Points on a hilly landscape, in no order, each with its height.
A climber steps from a point to the highest of its 6 nearest points, and stops where none of them is higher. Distance is the straight distance between rows; heights are no part of it.
<562> height 386: [ 94  59 136 119 141 136 104 150  85 141]
<446> height 295: [115  93  99 119 159  95 131 140 107 156]
<534> height 56: [142 147 159 138 139  90 153 141 143 131]
<266> height 511: [133 112 137 123 161 164 130  90  91  98]
<358> height 482: [147 147 128 118 173 144 149  79  86  85]
<177> height 718: [122 137 149 132  77 174 109 141 170 113]
<367> height 117: [108 147 159 161 124  65 124 153 118 159]
<304> height 471: [163  99  58  92 163 109 114 107 105 213]
<549> height 130: [149 161 140 126 158  64 167 129 135 128]
<247> height 647: [160 154 130 126  95 163 125 124 169  94]
<470> height 419: [143 127  99 119 180 136 150  85  84 104]
<497> height 696: [141 144 116 127  74 186 118 138 181  87]
<484> height 208: [151 138 155 128 168 119 154 117 135 104]
<314> height 576: [133 171 130 131  87 119 114 151 170 135]
<180> height 569: [156 172 125 114  80 135 146 135 179 101]
<172> height 666: [125 105 164 143 124 168 119 127 149 113]
<286> height 670: [101  91 174 153 117 164 108 134 135 138]
<547> height 387: [ 91  55 109 117 122 117 102 172  84 170]
<546> height 680: [102 140  97 124  49 173 108 157 159  81]
<527> height 557: [180 181 106 100  80 149 143 122 168  78]
<47> height 374: [114 107 138 135 155 121 135 127 122 127]
<113> height 501: [111  85 151 145 145 161 102 100  93 104]
<76> height 456: [129  99  75 114 172 129 129 109  94 135]
<132> height 151: [103 121 112 130 152  47 137 167  98 183]
<249> height 663: [141 143 148 132 110 189 123  99 152  88]
<31> height 211: [ 81 147 166 177  92  79  85 149 125 177]
<255> height 700: [114 105 163 145  95 178  99 136 149 111]
<155> height 171: [ 86 169 144 183  64 118  90 150 136 162]
<354> height 558: [106 108 152 142 124 123 117 158 126 132]
<11> height 454: [130  87  72  97 155 137 109 115  93 184]
<280> height 498: [143 105  62  99 179 108 141 117 107 152]
<523> height 694: [114 166 127 127  54 146 117 153 161  92]
<501> height 747: [150 143 163 128 137 180 136  80 130  87]
<130> height 689: [126 119 158 140 115 189 111 109 158  95]
<361> height 331: [128 135 105 122 162  69 163 150 115 160]
<390> height 368: [185 171 143 104 151 119 176  75 141  85]
<166> height 286: [165 158 146 121 126 101 156 121 169 123]
<165> height 708: [125 121 142 137  76 198 112 130 164  97]
<300> height 821: [127 129  63 107 162  55 161 152 105 174]
<270> height 846: [ 94 107 164 145 124 108 115 154 118 156]
<450> height 448: [119  88  93 121 169 150 135  96  80 116]
<73> height 439: [148 161 111 100 183 155 151  74  65  86]
<550> height 420: [100  72  95 112 144 112 114 140  88 170]
<443> height 753: [113 141 131 138 149  63 148 148 114 150]
<521> height 697: [120 160 144 147  78 152 106 152 162 129]
<494> height 79: [120 154 164 151 117  73 129 151 149 162]
<475> height 556: [138 119  60 101 185  86 146 130 120 172]
<545> height 559: [116  94 145 135 141 140 126 116 106 114]
<452> height 447: [109 134 164 144 116 111 116 150 133 159]
<162> height 508: [189 170 131 113  96 130 147 102 175  88]

Call two points neighbours if one is among the 6 nearest of the other. Go from one point of each pair to the other, from neighbour to neighbour, staying as high as possible. Name the lowest point that can't be avoided.
<443> / <501> | <450>
<501> / <270> | <286>
<177> / <501> | <130>

Where does a climber stop that starts at each point below?
<446> | <300>
<550> | <300>
<527> | <177>
